Points, in no order, along strands that fork, close into loops and pass close to each other.
In the rows, zero is written as 100.
Two points are linked if the straight distance between their rows is under 47.4. Some points are linked to none.
k394: [ 98  93 100  96 114 100  76  94 106  90  72 111  68 122 128  95 104  72
  91  82  98  91]
k377: [113  88  93  98  76  88 100  72  70  76 129 132  89 118  82  84 117 119
 108 107 101  87]
k768: [ 70  98 102  95 116  87  58  96 141  97  84 105 110 124 103  75  69 129
  97  88 102  97]
k556: [ 99  89  96 111  94 106 104 118 120 125  77  90  94  99 111 120 102  83
  98 118  71 112]
k43: [103 115 100  75 105  98 106 127  93 119 101  64 102  92 107 117 102  82
 104 117  87 100]
k42: [107  96  89  83  83 110 103 134  87  97  86  94  94 103 101  86 141 122
 116  82  87 106]
k522: [ 99  88  62  82  70 110 113 127 100 117  74 108  93  94 103  95 131 109
 113  84  93  98]
k618: [ 91 118 108 119  99 100 103  72 110  93 120  95  97  87  99  91 134 130
  89 114 104  99]
k145: [118 111 105  83  91 102 114 113 102 123 102  87  94  87  96 120 113  98
  88  90  86 102]
k126: [ 97  92  69 111  79  92 110  91  73  86 110 108 103  95 103  93 104  91
  88 102 104  96]
k811: [131  98 103  96  81 100 123 108  68  97 106  98  97  96  82 112  77  67
 115  85 106 117]
k972: [ 98  85  84 118  70 106  97  86 104 125  76 103 110  94 114  94 130  88
  99 114  96 113]
k420: [104  99 105 121  88 117 111 126 116 130  73  88 103 104 100 119 115  94
 118 108  80 123]
k638: [ 75  97  82 112 103  92  96  83 106  98 112 116 120  92 106  90 102 106
  79 105 111  92]
k341: [ 96  99 117  73 131  96  98  84  98 114 111 102 125  72  99 129  69  90
  73 111  91 104]
k421: [124  92  80  97  80 107 115 105  93 108  95 109  99 103  97 107 128  95
  89  87  76 110]
k429: [111  94  88  97 100  80 107 123  87 119  72  68  83  99 109 106 104  67
  97  96  82 115]
k842: [108 101 110  94  81  94 103  98  80 116 108 105  89  94  99  92  96  98
 103 105 122  72]
k373: [ 96  94 101 103  97  97  76  63 129  94  83 119 120 120 101  72 123 115
  83  88 118 103]
k783: [102 123  90  80 111 112 131 135  96 115 112  88 107  76  83 126  98 111
 124 103 101  99]
k953: [ 99 116 115 113 110 107 112 103 102  99 132  97  82  90  96 117  98 116
 108 115 101  81]
k754: [ 91  99  83 115 102  84  79  73 135  99  87 121 127 127  88  67 114 127
  89  87 108 111]
k889: [ 87 106  95  91  80 111 102  72  89  70 123 109  89  89  90  87 102 112
 111 101 128  87]
k858: [ 86  95 111 120 123  92  89  96 111 112 104  81 117 100 109 102  92  99
  84 122  98  95]
k613: [ 77  95  96 103 117  88  70  83 135  99  82 106 119 120 106  78  89 114
  80  90 114  94]
k982: [ 73  93 116 128 129  79  82 100 111  86 112  89 113 107  89  95  66 127
  95 123  92  92]
k877: [123  99  90 100  78  99 109 109  70  88 120 113  83 113  87  92 129 132
 114  89  88  93]
k169: [100  91 109 118 104 106  90  99  83  69  93 106  87 121 111  90  61  65
 113 100 111 104]
k731: [ 95 108  99 119 121  83 111  70  89  99 133 126 120  84  89  88  86 119
  93  97 119 101]
k804: [ 70  84 114 124 123  88  86 107 117  89 101  95  97 106 101 111  76 110
  92 127  82  81]
k415: [109  99 105 114  93 101 113 122  87 101 100  88  72 108  96 104  91  89
 108 102  92  85]
k267: [ 96 120  92  70  89 105 110  86  81 104 118  83 112  73 111 113 107  91
  94 103 109 104]
k133: [100  88  91 106 115  96  93  87 105 101  96 106 122 103 110 104  97  86
  67  90  86 111]
k663: [ 94 103 105 112 100 108  94  79 100  59 109 115 102 117  90  86  77  97
 110  95 134  94]
k838: [ 74 106  85  98 105 108 107  83  93  99 124 106 122  75 107 111  74  86
  96 111 122  93]
k785: [103 101  91  82 106 106 111 114 115 123  99  92 105  75  91 140  90  94
  98 102  69 103]
k837: [ 96  86  81 113  84  97 101 103 104 114  76  89  95  97 122  94 116  78
  88 108  92 106]
k860: [115 112 108 110  90 115 113 109 115 107 105 102  84  95  95 100 141 131
 106  94  90  97]
k905: [102 100 106  84 117 102 111  94  98 103 118 100 112  70  89 144  66  84
  86  97  83 109]
k379: [113  98  92  64  86 101 105 122  93 111  68  92  79 100 104  96 116  88
 105  71  96 105]
k448: [103 123  95  66 101 104 120 135 106 131 108  86 111  70  94 116 122 119
 120 107 102  95]
k37: [105 102 102 111  81 119 112  93 124 135  91 107 103  85 101 120 119 102
 110 111  86 106]
k140: [101  94  83  89  99 114  89 112 115 100  62  99  78 102 126 112 107  76
  94  82  79 117]
k799: [104  96 113 100 120 106  85  87 116  77 100 131  85 135  94 107  98 103
  77  86  96  85]
k143: [105 121  88  87 103 110 132 117  93 116 115  91 103  70  94 114 129 121
 105  98  85 114]
k74: [ 69  95 123 112 130  79  76 104 114  87 101  92 110 117  87  86  54 130
 107 114 107  92]
k709: [ 91 114  87 115  89 112 110 112  86  85 128  80  92  92 107 111  98 108
 106 110 105  96]
k478: [ 95  79 126 103 129  97  79 109  94  70  88 123  86 116 109 116  61  96
  93  97  77 101]
k946: [ 85  91  83  96  90  96  79  91 101  80  85 111  73 118 112  81 102  87
 102 103 115  77]
k360: [ 96 118 114  72 107 119 100 100 116 118 119 103  99  74 103 129  89 102
 100 104  98  84]
k771: [103 107 113 111  99 104 105 117  90  99 103  67  90 101 109 104 121 105
  93 104  89 105]
k475: [120  98  79  96  80  95 119  97  69 105 119 102  99  83  96  93 127 118
  95  95  82 108]
k63: [ 94  98  71  88  72 103 112 123  75  98  95  89  92  92 104  97 109  96
 108  90  96 100]
k569: [104 117 104 105  91  98 118  90  73 103 137 100  86  77  98  98 121 123
 106 113  99 103]
k485: [ 89 113  96 102 114  88  82  82 114  54 102 113 102 139  69  77  80 120
 100  86 128  91]
k924: [ 79  92  80 102 119  82  67  89 137  82  78 124  94 147  95  70  90 109
  93  92 106  88]
k172: [105 108 116  94  88 111  97 117 118 124  87  76  88 101 112 100 122 101
 109 110  92  94]
k699: [ 95  75 134 105 124  99  85 107  90  81  97 114  96 106 103 101  35  88
 123 113 105  97]
k193: [ 95 100  95 113 118  79  87  82 111 110 107 111 130 113 102  77  87 118
  78  81 107 104]
k423: [ 92  93  82 117  88 102 109  90  73  77 113 101 108 103 102  98  87  79
  94 102 107 105]
k130: [ 78 105  98 122 117  78  74  88 143 111  99 100 115 112  83  83  86 136
  97 104 105  91]
k581: [116  96  97  97  87  92 100 121  90  99  85 109  54 120 104  88 111  88
 105  93 101  80]
k649: [101 107  87  81  79 106 126 119  75 100 112  87  95  86  95 106 104  99
 112  88 103 101]
k150: [ 96 104  92  68 101  99 106 108  88  96  99  75 107  78  94 128  65  57
 102 101 100 117]
k337: [ 91  90  93 111 110  82  82  90  87  68 104 113 109 137 100  65  66  91
  97  91 124  97]
k724: [120 100  89  77  94 101 112 117 114 110  77  88  97  98  92 120 110  83
  90  71  74 123]
k667: [ 99 120 108  77 105 112 103  99 116 128 115  94 106  82 110 119 109  97
 101 117 106  87]
k282: [111 101 107 102  73 111 104  86 100 135  95  89 113  84 110  97 137 105
 110 122  98 120]
k477: [112 115  97  88  89 107 121 121  87 109 105  97  93  91  91 119  99  99
 110  81  92  98]
k730: [101 106  90 114 118  72  85  81 121  94 112 127 117 126  92  73  88 131
  89  78 104  99]
k104: [109  96  99  94 116  83  84  85  92  73  89 116  80 144 112  78 105  87
  88  88 108  99]
k405: [ 93  91 135  81 134  96  88  94 106 111 105 105 125  90 103 118  65 109
  80 103  91 105]
k479: [100  98  92  86  74  99 109 102  85 112 116  90  99  74 106  82 141 140
 118 106  90 100]
k255: [ 97  89 104  75 104 103  91 106 122 126  78  96 109  80 102 141  84  85
  91 113  66 109]
k562: [ 81  92 117 115 123  86  75  95 131 118  94  94 139 112 112  93  81 123
  85 106  94 111]
k414: [ 91 100  70  81  88 107  94 109  91  90  72  92  80 101 125 102 107  74
  93  84  95 103]
k380: [ 98 110  94  91  85 100 108 108  77 110 118  73 102  77 109  98 128 118
 112 114 104  98]
k776: [102 106  81  72 105  98 122 151 103 122  82  69 119  87  91 114 118 108
 116  96  95 112]
k959: [127  98  95  98  77 113 122  99  66  88 121 119 103  98  89 109  89  83
 120  91 108 114]
k313: [ 79 102  81 123 102  90  73  75 150 105  83 106 128 122  88  74 104 132
 107  96 105 116]
k40: [ 98 103  91 116  82 122 118 117  87  75 118  95  94 101 100 116  81  86
 117 102 102  99]
k927: [106  91  73  89  76  94 110 102  90 125  96  97 107  80 100 106 114  88
  89 104  92  98]
k275: [ 94 110 130 100 130  95  87  88 116 113 122 100 115  90 104 114  79 113
  84 114  97  96]
k989: [ 74  90 113 108 121 105  80  92 117  71 101 120  87 119  94 104  71 111
  95 100 105  81]
k814: [109  87  80  60  96  82 122 136  77 123  75  84 114  89  75  92 115 107
 116  74 101 108]
k481: [ 95 102 103  98  89 114 102 109  93  84  99 113  79 106 102 110  79  76
 112  97 116  82]
k956: [114 100  98  78 101 103 102 116  97  98  84 103  80  97 100 121  80  72
  95  78  86  95]
k125: [ 96 112  87  72  86 107 111 109  62 103 120  75 108  73 103  96 122 119
 113 108 105 110]
k304: [106  99 107 118  95  98  93  71 108 107  98  99 117 102 103  87 130 109
  79 103 106 115]
k87: [105  99  82  70 102  85 123 147  92 115  75  68 106  94  86 103 110  94
 120  79  95 110]
k846: [104  92 128 129 116  81  86 104 105 107  86  92  76 117 111  88 100  86
  88 109  94  90]
k132: [ 98 105 112  98 106  92  84  76 106  82  98 106  96 114  95  83 107 112
  87  94 121  83]
k570: [ 88 114 101 108  98  92 111  77  88  97 131  88  96  75 101  85 129 126
  96 120 113 104]
k775: [ 98  94 100 111 117 100  86 100  95  53  98 114  71 136 108  93  73  79
 111 101 105  95]
k752: [100 101  87  95  86 106 116 138 100 119  93  99  83  97 103 100 117 114
 114  93  96  79]
k117: [101  93 120 123 110  75  89  95 101  94  92  87  83 122  98  81 105  97
  89 106 110  85]
k241: [107 110 125  95  97 118  92  88 117 105  97  87 100  97 115 101 123 101
  85  93 102 108]
k969: [ 94  87 100 128  97  92  76  85 130  91  69 109  88 130 102  76 120  93
 102 113 106 102]
k265: [104  99 109 113 107 101 104  81  81  98 117 111 135  95 100  93  56  79
 106  99 125 106]
k591: [105 111  87  68  94 102 110  90  91 118 105  86 113  75 103 118  98  74
  84 103 101 108]
k230: [113 107 102  73 102 112 115 147  91  98  83  89  83  98  91 103 102 101
 115  67 103  95]
k165: [100  97 109 120 101  82  94  99  84  83 103  87  84 118 102  83  89  92
 103 112 112  81]
k352: [112 112 111  91  95 117 102  82 109 117  99  91 110  79 115 106 132 104
  84  98 101 116]
k983: [ 99 104 102 103 111  81  77  81 113  74  98 107  91 131  81  70  99 114
  89  89 120  87]
k263: [ 91  88  92 122 117  66  79  96  94  76  95 107  91 136  97  66  85  91
  99 100 121  91]
k695: [ 97  86  95  82 114  88  91  97 106 110  62  89  93  89 114 116  82  63
  86  95  81 117]
k201: [ 69 104 109 114 122  92  81  87 148  93 101 112 111  99  84  93  81 131
  91 108 101  80]
k873: [107 115  81  65 100  95 133 132  81 103 108  68 122  78  78 120  98 104
 117  90 100 122]
k740: [109 106 108  84  82 115 107 133 110 124  79  77 100  99 104  99 132 113
 118  96  93 108]
k51: [110 103 101 114 100 107 109  89 108 116  97 112  98  94 104 108 117  99
  81 100  93  94]
k994: [ 98 114  81  75 103 106 130 145  89 105 107  80 114  83  75 122  84  99
 128  91 100 112]
k44: [120 107 105  95  92  99 119 132  73 109 101  85  90  99  89 106  76  69
 111  92  99 108]
k326: [102  97 113 134  96  93 102  96  81  74 109  91  88 114  87  89  81  88
 117 120 120  91]
k599: [ 98  97  93  68 102  96  97 105 105 105  83  76  99  82 107 126  77  65
  89  97  90 111]
k435: [ 90 112 112  90  90 111  96  89 108  99 110  79  92  86 110  93 117 112
 102 111 114  77]
k344: [108 113  96  86  96 107 112 142 114 134  84  67 115  95 100 107 126 103
 118 110  92 110]
k714: [123  94  89  81  78 109 102 112  85  90  93 105  80 121 108  88 140 115
 100  80  84 103]
k772: [104 104 110  94  92 102  86  69 118  92  92 108  99 108 103  77 120 109
  83  90 115  86]
k106: [ 67  91 103  94 121  74  65 103 120  85  87 114 104 129 101  74  52 124
 104  85 100  99]
k770: [116 107  98  72  97 103 109 136  96 103  77  96  75 100  99 109  95  84
 108  67  90  92]
k95: [119  96 111 133  92  92 107  91  76  87 125 107  95 112  85  91  82  94
 113 107 117  93]
k719: [103 105 100 114 121  77 101  81  92 103 121 117 127 109  93  87  78 114
  83  86 112 105]
k548: [107  86  97 112  99  96  97  78 109 116  77 109 120 111 105  91 106  82
  76  91  94 117]
k886: [122 101 109 117  96  98 118  96  75  87 115 113  94 108  89 101  87  87
  99  98 106  93]
k66: [ 98 110  81 123 118  85  92  78 110  69 119 122 104 123  67  83 102 125
  94  95 110  91]
k550: [110 102 112 100  84 120  86  98 114  96  79  89  85 112 112  95 133  97
  91  86 100 101]
k971: [ 98  84  87 109  92 112  83  98 122 102  54 107  86 109 131 100 113  67
  97 100  87 118]
k627: [ 94 127 125 108 115 104 105  91  95  98 142  92  94  82  93 113  85 109
 115 124 108  87]
k900: [ 83 105 105 122  98 119  88  67 134 110  96  96 125  94 114 104 121 111
  96 127 110 116]
k92: [102  98 125 111 106 109 106  99  91  90 117 100 108  97  98 110  60  82
 115 117 106  99]
k896: [ 98  88 107 114  95 112 103 101 126 137  84 102 105  91 106 125 102  87
 103 127  82 101]
k430: [102  96  80  90  85 110 107 129 115 114  78 106  84  99 105 102 118 100
 104  89  89  91]
k16: [124  87  77 102  73 109 113 115 102 116  76 113  91 113  99 102 133  97
 101  95  74 116]
k505: [126  95  79  74  85  90 133 124  78 117 101 109 105  73  73 100 111 112
 113  80  89 109]
k200: [116 109 113  98  93 135 115 115  98  91 119  82 111  87  97 114  72  85
 145 115 118 107]
k327: [119 123  97  77  96 109 126 111  79 105 130  75 120  73  85 121  87  84
 130 112 105 120]
k189: [ 74  93 114 104 127  94  76  88 133  85 104 116 108 103  92 104  79 126
  93  95 100  84]
k467: [ 75  94  96 118 107 105  84  69 132 107  93  88 128 104 117  88 110 112
  87 111 110 108]
k418: [109 116 100  70 108  91 112 138  91 119 104  63 101  83  92 129  84  83
 114 116  89 105]
k688: [ 75  92  92 129 108 101  75  83 145 101  83 109 129 115 105  90 103 119
  90 104  97 116]
k240: [110  95 109  93 109 101  94 107 100  93  86 101  89 102 106 114  93  76
  76  82  82 101]
k283: [102 115  78  74  92 111 128 115  73 108 122  83 114  68  94 105 123 126
 117  97  99 119]
k816: [113 109 107  96 100 107  98  94 113  76 112 124  74 120  93 107 107 108
  94  88  99  79]
k622: [114  90  85 113  80 111 113 119 114 124  71  98 103 108  98 112 125  91
 107  94  73 123]
k822: [ 81 111  95 111 118  95  99  70 122 101 117 115 111  83 102  95 101 123
  86 106 108  95]
k653: [ 90  91  98  96  85  87  77  90 101  87  87  97  80 109 107  72 123  96
  97 101 119  82]
k696: [127  90  72  92  77  90 125 118  63 110 111 109  93  95  83  98 119 108
 105  88  85 103]
k608: [107  95  98  90  79 125 107 125 104 113  73  90 110 100 105  88 147 126
 125  90  91 118]
k491: [107  90  94  70  61 109  91 104  90 116  76  92  94  99 116  87 138 107
 109  90  97 105]
k789: [ 75  94 110 109 124  77  73 103 109  80  94 103 102 126  96  82  53 109
 101  98 108  94]
k462: [ 87  95 115 102 121 102  93  92  93  94 113 100 122  99 104 108  71  93
  80  93 107 103]
k259: [113  84  65  93  70 100 112  96  84 106 100 125  97  99  93  91 135 101
  96 100  84  95]
k756: [118  89  82  69  87  86 122 131  79 122  83 106 107  89  73  90 122 119
 116  72  89 108]
k459: [109 126 100  77  99 103 117 124  85 106 123  70 108  87  89 132  77  80
 118 110  93 111]
k540: [107  94  85 114  91 118 107 114  79  65 106 103  89 111 100 107  77  76
 117  97  98 104]
k537: [ 93  91 111 115 117  79  79  92 114 105  73  93 107 119 116  71  99  89
  82  94 105 108]
k975: [ 94 116  99  96 112 108 110  97  87  91 127  77 111  85 103 123  89  91
  93 109  98 112]
k351: [ 88 102  96 117 100 105 110  86  78  75 117  92 118  94 105 104  80  89
  99 109 117 109]
k409: [109 110 125 111  98 119 112 115  91  96 126  95  98  90  92 125  65  87
 127 112 109  93]
k949: [119 100 105 106 102  96 107 117  92 113  74  75  77 109 110  98 112  79
  96  97  77 115]
k436: [105  92 101  93  95 114 104  97  88  90 100 116  98  96  98 114  65  64
 103  91 113  98]
k568: [ 97  87 107 125  76 109  96  85 114 125  76 100 115 107 112 102 124  83
 106 125 109 116]
k46: [ 80  65  98 110 128  81  71 102 111 105  65 115  94 104 130  94  67  88
  92 107  86 100]
k577: [ 95  80 130 109 118 100  84 116  85  71  88 118  78 107 105 111  48  86
 112 111  94 100]
k980: [112 101 102 109 112  94 100  69 103  95 120 130 107 100  98  86 120 122
  79  83 111 102]
k128: [109  86 104 101 112  93  89 100 106 113  62  91  92  97 120 104 100  60
  84  95  84 119]
k851: [ 89 103  63  82  75 114 110 122  84  82  88  92  86  96 109 107 101  82
 103  87  95 102]
k840: [109 101 108 105 104  99 105 130  89 101  89 102  56 114 103 105  88  80
 114  94  92  83]
k798: [ 99  91  96 118 102 109  94 117  82  70  93 101  73 110 109 108  62  66
 124 104  93 106]
k928: [ 88 108 105  85  96 134 101  92  94  76 112  95 110  83 107 115  68  75
 114 102 123 107]
k398: [101  93 105 133 102  99  79  77 134  90  79 112 103 134  93  86 125 107
  95 106  97 106]
k589: [119 110  84  87 100 100 131 106 100 122 116 113  98  68  81 132  94  96
  97  89  86 103]
k686: [107 102 101 122 100 112 108  85 129 126 100 126 102  85  99 117 121 108
  95 111  90  95]
k590: [105  96  93  76 102 104 116 132  78 118 108 102 118  73  88  85 136 149
 124  93  91 102]
k965: [ 82 100 100 119 103 105  99  93 103  80 119 110  96 100  96 110  83 103
 101 105 106  82]
k30: [107  99  82  97  86 116 120 135  81  85  94  89 100 100  86 115  69  73
 130  87  95 123]
k174: [ 99 113 102 106 115  97 119  66  91  92 135 137 111  74  97  92  97 108
  94  96 115 107]
k158: [ 90 112  83  73  74 117 116  93  64  94 124  78 107  76 112  99 110 104
 112 103 119 106]
k369: [100 101 103 103 109 100 105  88 104 114 102  94 112  88 106 116  99  84
  70  95  91 102]
k893: [ 86  93 120 102 126  88  70  89 114 109  76  89 115 116 124  81  87 100
  82  98 106 112]
k549: [117 112 105 104  90 102 115  91  73 103 118  92  93  89 100 100 122 111
  87  96  95 101]
k110: [127  99  96 121  86 110 128  88  69  80 131 129 102  99  83 102  92  90
 112  99 108 107]
k446: [112 108  93  89  84 116 102 101  94  81  92  91  87 113 117  98 129 100
  91  78  90 110]
k296: [ 86 102 107 119 111  85  92  88 109 111 107  81 115 100 104  87 100 110
  87 124 117  85]
k923: [ 97 112 119  87  93 111  90 103 118 117  91  67  90  95 113  95 123 103
 101 115 110  83]
k668: [ 86 104  89  92  86 105 117 139  90 110 112  93  94  88  92  98 112 121
 121 105 109  80]
k926: [ 90 101  87 109  78 112  97  76  88  55 123 113 102 110  91  85  96 106
 116 101 131  87]
k336: [ 92 100 109 101  98 101  91  99 111 108  90  94  89 104 115 104  99  85
  93 105  98  83]
k392: [ 81  98 103 124 117  71  88  82 126 116 113  93 119 101  92  81  97 124
  96 120 117  85]
k898: [107 111  78  64  86 107 125 130  68  89  96  79 116  88  76 105  95  97
 122  75 109 125]
k2: [110 103 119 117 107 111 109  90  87  96 121 106 120  92  96 102  67  87
 114 114 126 101]
k45: [ 92 115  98  87 111  97 100 112  88 112 115  63 110  87 114 116 102  80
  99 131  87  95]
k981: [105  99 111 123 112  90 101  90  82  86 117 113 127 111  98  84  60  89
 101  90 119 115]
k925: [ 89  83  85 113  98  94  84  93 110 104  63  95  90 106 130  84 110  74
  91 106  96  99]
k891: [ 87 113 108 115 116 103  99  81 109  89 125 113 101  87  92 105  92 112
  89 110 112  91]
k781: [ 72  83 104 113 113  98  97 101 110  87 108 107  96  96 100 117  69 103
 101 122  93  80]
k818: [ 99 115 117  90 100 119 102  94 106  83 111 111  88 101 100 113  93  96
  91  82 111  85]
k361: [105 112 113 104  89 100 102  68 114 111 117  96  90  81  96  93 149 132
 106 119 107 101]
k708: [ 93 107 118 130 110  99 106  82  91  98 136 107 119  84  93  95  70  98
 119 130 127  98]
k65: [110  94 100  90  76 112 110 109 102 125 103  98 103  80 101  83 153 148
 132 103  80 110]
k297: [117  88  82 101  72  99 109  85  70  86 127 125  85 110  89  90 128 125
 106 101  89  93]
k868: [ 97 120 116 112 119  95 113  86  90 104 143 103 110  74  97 112  88 102
 109 123 122  94]
k745: [ 99  98  94  88  90  90 108 125  89 121  90  68  90  95 119 107 101  76
 100 108  93 100]
k637: [ 90  95 124 126 118  97  86  87 125 115  97  97 125 106 105 102  99 111
  87 121  91 104]
k942: [101  91  90 106  82  96 100  66 108 100 108 124  95  93  93  82 141 123
  97 110  96  93]
k90: [109 109  97  97 106  99 118  64  93  93 128 143  91  81  96  90 121 115
  90  86 105 100]
k921: [120 101  94  63  70 113 104 105  93 113  83  96  95  95 104  90 135 100
  98  74  92 111]
k77: [ 89  96  95 106  89 102  91 104  97  72  93 114  79 116 102  93  86  86
 111 103 120  70]
k256: [116 100 104 117 117  85  96  92  83  74 107 108  98 131  96  92  97  92
  80  88  97 106]
k504: [100 109 108  84 106 111 104  97  95 106 114 104 101  83  96 121  87  88
  96  91 105  90]
k844: [106  90  99 110  95  97  78  89 125  89  71 111  69 134 106  81 127  99
 101 106 100  89]
k108: [109  87  97  79  89 111 108 124  88 132  90 101 117  79  91  86 145 145
 133  98  89 104]
k733: [ 95 103 103 110 116  97  85  90 110  55 109 121 106 135  78  82  71 108
 112  91 126  98]
k6: [ 93  90  95  79  69 104  85  97  95 103  86  92  79 100 116  77 130  96
  99  93 110  85]
k894: [ 94  77 127  98 126  92  82 104  98  84  90 119  94 106 106 116  69  97
  73  93  72 112]
k387: [ 92  95  81 120  95  91 111  78  91 103 113 113 111  89 101  96 107 108
  78 105 108  91]
k55: [ 85 109 103  87  80 107  98  83  86  88 119  95  93  84 102  92 102 108
 112 108 126  81]
k596: [ 99 105  86  86  96 100 128 134  77 122 110 100 110  76  93  98 123 140
 126 101 102  90]
k795: [114  85 106 105 103 104  92  83 112 118  62 104 105 107 111 106 104  70
  84  91  84 126]
k383: [ 83  80 127  94 130  94  73  94 115 124  78  90 127 100 123 104  78  94
  83 123  79 117]
k759: [130  95 126 113  98  97  95 107 102 120  80  89  87 110 105  96 115  82
  89  96  88 106]
k228: [102 128  99  60  95 105 111 111 106 131 115  87 109  70 106 117 121 109
 112 116 102  95]
k384: [ 83  83  83 118 112  87  67  83 141  86  67 122  89 139 103  72 105 100
  97 106 104  90]
k73: [117  99  95 107  94  86 103  71  78  86 125 137  93 114  78  80 111 113
  92 101 115  89]
k285: [ 87  90  92 112 117  68  73  91 100  91  80  95  95 126 104  61  95 102
  89  96 118  96]
k773: [129  98 120  94  98  95 102 102  95 115  91 101  83 106  99  96 111  90
  86  91  95  90]
k407: [110 105  99 113 103  78  98  75  97  73 120 126  94 117  71  76 110 125
  90  97 118  83]
k643: [112  91  94 100  82 101  95 110 110  97  83 109  65 124 108  84 131 103
 104 101  97  83]
k196: [ 77 114  98 112 100 114 110  97  87  78 128  82 114  91 107 116  91  94
  99 115 107 104]
k694: [ 89 110  91 127 124  79  89  77 123  93 114 132 110 115  75  86  88 133
  92  92 109  92]
k763: [ 85 105 104 102 116  94  98 102  85 101 114  72 118  88 108 116  76  81
  94 130  92 104]
k20: [104  95  96  92  82 126  95  87 126 112  79 124  98 101 111 112 121  88
  90  87  90 103]
k416: [ 96  85 115  89 121 106  83  93 105  97  87 107  96 103 117 117  80  87
  73  90  75 108]
k350: [109 104  92  86 108 105 117 104 108 108 106 107  97  81  86 141  84  88
  87  82  72 102]
k492: [107 121 110 112 105 110 110  99 109 109 120  93  87  88 100 114 125 120
 100 110  92  90]
k940: [112  99 112 111  99  95 111 127  79 108 105  85  83  97  93 116  70  76
 111 110  91  91]
k424: [105 105 109 112 111  93  88  96  86  59 100 107  74 144 100  81  90  84
 101  96 115  96]
k81: [116 108 100  99  83 104 115 118  94 104 112 102  85  97  91  96 132 135
 112  90  90  95]
k17: [109 103 111 117 114  86 101  81  75  79 120 111 122 121  92  85  85 100
  85  86 117 104]
k910: [ 79 111 127 123 100 113  82  69 131 117  96  99 128  98 104 103 109 109
 112 125 117 122]
k105: [110  94  99  88  96 106 108 108  90  94  99 106  90  88  88 125  62  68
 102  88  95 104]
k703: [101  83 120 118 109 110  86  89 121 109  78 118 105 108 112 108  97  93
  77 101  86  98]
k56: [ 98  93  93 127 111  87  86  87 123  83  95 114  97 129  91  87 114 112
  76 105  99  96]
k979: [ 77  80 121 102 129  87  69  96 124 111  79  90 124 109 120  92  80 113
  88 110  86 115]
k229: [ 95  88 112 103 117  99  84  90 112  79  98 121  96 119 104  98  84  99
  82  88  96  88]
k212: [108 124 123 103  95 119 116 109  89 100 135  96  91  79  90 115  79 104
 132 115 120  88]
k222: [ 94  79 122  80 117 100  79  98 118 126  75  94 114  83 116 129  78  82
  83 121  72 115]

A fork is a point with three links, a tip a point with one. Leave the first point through the second and follow the links. Name the first fork or tip that comes.
k910 / k900 -> k740
k959 / k110 -> k846
k816 / k799 -> k979
k344 / k776 -> k361
k74 / k982 -> k196

A tip is a point with one link. Name the tips that can be reached along the links from each point below, in the order of the rows.
k505 -> k352, k361, k910
k424 -> k613, k104, k327, k773
k360 -> k337, k275, k589, k898
k379 -> k699, k230
k708 -> k200, k980, k256
k380 -> k522, k143, k591
k896 -> k150, k259
k95 -> k924, k846, k56

A piece is all that can be reached along the links. How many separate loops has the piece of each point below (a circle has one, a figure eight two, a Y none), and how many tips (points with one link)?
k255 -> loops 0, tips 4
k51 -> loops 0, tips 2
k435 -> loops 0, tips 3
k596 -> loops 0, tips 3
k423 -> loops 0, tips 4
k946 -> loops 1, tips 2
k73 -> loops 2, tips 3
k477 -> loops 0, tips 2
k959 -> loops 0, tips 3
